Points on a hilly landscape, in no order, each with its height.
A ball rolls from a point to whichever of its 4 nearest points has the largest drop for the distance, and stops where none of them is lower. Distance is the straight distance between rows; heights are no part of it.
J579 (h 330): [  3   9 -37 -21 -15   7 -41 -16  -8 -16  16  27]
J73 (h 156): [ -1 -24  38  24   5 -21  31  22  30  12 -30   7]
J737 (h 321): [-17 -11  14  -1  11   9  36  35  24   3   3 -29]
J75 (h 448): [ 14   9  -8   8   9 -13 -24 -30 -24   3   0  23]
J888 (h 186): [-20  -2   1 -29  -1  29  23  33  10  -7  32 -57]
J959 (h 117): [ -9   4 -12 -27   0  13 -19  11  -4 -16  37 -35]
J547 (h 211): [-22  -1   0 -35  -5  36  18  36   7 -10  38 -64]
J231 (h 212): [-29 -24  31   1  -7  35  49  30  56  -2   2 -40]
J899 (h 287): [-30 -15  19 -14  -7  42  49  36  49   0  15 -49]
J670 (h 60): [-16 -36  57  33 -14   5  39  14  73  -1 -15 -28]
J880 (h 197): [  6   6  10   8  17 -22  -3  -4 -19   9  -5   4]
J602 (h 547): [  4 -13  31  17  15 -31  28  14   5  19 -32  15]
J418 (h 210): [-16  -6  12 -13  10  12  29  33  13  -1  12 -38]
J648 (h 398): [ 20  15 -32  15 -12  -1 -33 -47 -27  -2 -18  58]
J219 (h 59): [ -5 -20  31  19   7 -12  34  24  31   9 -19  -4]
J123 (h 148): [-15  -2   5 -17   8  17  24  33   8  -3  20 -46]
J221 (h 650): [  8  11 -40 -15 -14   5 -42 -23 -13 -13   7  37]
J380 (h 299): [ 17  18 -50   2 -25   3 -36 -39 -26  -6 -17  60]
J128 (h 179): [ -5   5 -22 -25  -7  13 -32   2  -4 -19  41 -20]
J617 (h 239): [ 13   7  18  12  18 -31   0 -13 -23  16 -17  17]
J285 (h 456): [ 35  15  -4  39  -2 -25 -20 -57 -44   9 -28  49]
J590 (h 332): [ -1  -8  24  11  14 -19  26  24   9  11 -15  -2]
J518 (h 568): [ 26  10  20  25  10 -36  -1 -28 -37  24 -32  32]
J220 (h 97): [ -8   2  -2  -9  13   0  -1  15  -7  -4  18 -29]
J444 (h 116): [-14   4  -3 -30  -2  21   3  26   2 -14  37 -51]
J572 (h 403): [ 28  16 -30  30 -15 -10 -29 -55 -36   3 -25  62]
J167 (h 200): [  6   8 -10  -5   7  -6 -27 -17 -17  -4  12   5]
J125 (h 139): [ 12  18 -62 -22 -33   7 -39 -24 -17 -10 -19  56]
J200 (h 147): [-10 -23  34  17   3   7  40  28  46   1 -10 -16]
J759 (h 131): [-25 -32  54  20 -19  25  43  11  79  -1  -2 -44]
J317 (h 399): [ 27   8  24  35   9 -45   5 -32 -41  26 -39  35]
J713 (h 298): [ 14  -5  34  22  14 -39  21   4  -7  23 -36  24]
J476 (h 435): [  1   2  17   9  20 -20  15  11  -6  14  -9  -3]
J629 (h 245): [-25  -6   6 -36  -3  40  32  40  16  -8  35 -61]
J893 (h 103): [-11   0   3 -15  10  10  12  23  -1  -3  19 -39]
J297 (h 170): [  3   8 -14 -13   5  -1 -30  -9 -14  -8  21  -4]
J512 (h 233): [-26 -20  20  -3  -1  31  48  35  41   0   8 -41]
J556 (h 364): [  9  10 -16  -3   4  -5 -33 -27 -21  -5   6  24]
J746 (h 150): [-17 -29  38  17  -5  13  42  25  59   0  -8 -26]
J209 (h 178): [ -1   5   5  -3  17  -8   0   8 -10   4   7 -14]
J507 (h 109): [ 20   3  29  25  12 -43  13 -15 -26  29 -37  31]
J194 (h 249): [  3   5 -22 -11  -2   2 -36 -19 -15 -10  18  14]
J739 (h 176): [ -2   4 -25 -27  -8  12 -38  -1  -5 -20  34  -5]
J710 (h 191): [-19 -24  30  12  -1  17  45  27  53   2  -5 -27]
J578 (h 318): [-12 -11  19   4  13  -2  31  31  21   5  -1 -22]
J523 (h 402): [ 25  17 -17  22  -1 -14 -28 -48 -33   6 -16  44]
J302 (h 171): [-18  -3   2 -24   3  25  22  33   9  -7  25 -52]
J955 (h 387): [ 15   8  19  19  17 -33   6 -12 -22  19 -25  20]
J183 (h 341): [  8   0  20  12  19 -25  12   8  -9  18 -18   5]
J56 (h 165): [ -2   6 -12 -17   4   7 -26   2  -8 -14  29 -19]
J440 (h 203): [  8   8  11   9  19 -27  -6 -13 -24  13 -10  13]
J114 (h 455): [-11   4 -11 -29  -3  24 -14  20  -3 -20  44 -44]
J615 (h 379): [ -2   3  12   1  19 -14  11  16  -4   9  -1 -10]
J34 (h 76): [ 21  18 -61   5 -30   5 -33 -40 -33  -4 -31  71]
J565 (h 717): [  9  10 -37 -10 -14   4 -39 -29 -19 -10   1  39]
J428 (h 746): [-10  -4  10  -3  15  -4  19  25   2   5   5 -23]
J574 (h 53): [ -8   4  -6 -20   6   8  -5  18  -3  -8  28 -36]
J246 (h 351): [ 16  20 -66 -10 -37   7 -34 -32 -27  -8 -29  61]
J795 (h 185): [  1   8  -1  -3  15 -12 -17  -9 -16   0   8  -2]
J455 (h 189): [  2   7 -29 -24 -10   8 -39 -10  -6 -18  27   8]
J325 (h 149): [ -6 -12  27   8  12  -9  32  29  23   9  -9 -12]
J560 (h 488): [ 16  14 -36  -1 -10   5 -38 -34 -19  -7  -6  46]
J794 (h 184): [ 23  17 -53  13 -25   2 -32 -43 -31  -3 -30  68]
J718 (h 730): [  7  11 -47 -18 -22  10 -45 -21 -13 -12   3  42]
J357 (h 409): [ 15  11 -24   7  -3  -6 -34 -38 -23  -4  -6  41]
J673 (h 222): [-24 -38  65  33 -24  13  36   2  81  -1  -9 -43]

Where does a ball stop that starts at each point below?
J710: J670
J899: J670
J285: J34
J602: J219

Call two points neighbours if one is among the 4 nearest of the other. Go from one point of each pair to the other, from neighbour to neighbour, staying as low as possible. Name the highest point that can't be avoided.
J574 / J507: J183
J574 / J34: J357
J219 / J574: J899

Two balls start at each pair of points below. Name the first point that both come to, or write none.
J572 / J560: J34
J615 / J123: J574
J512 / J428: none
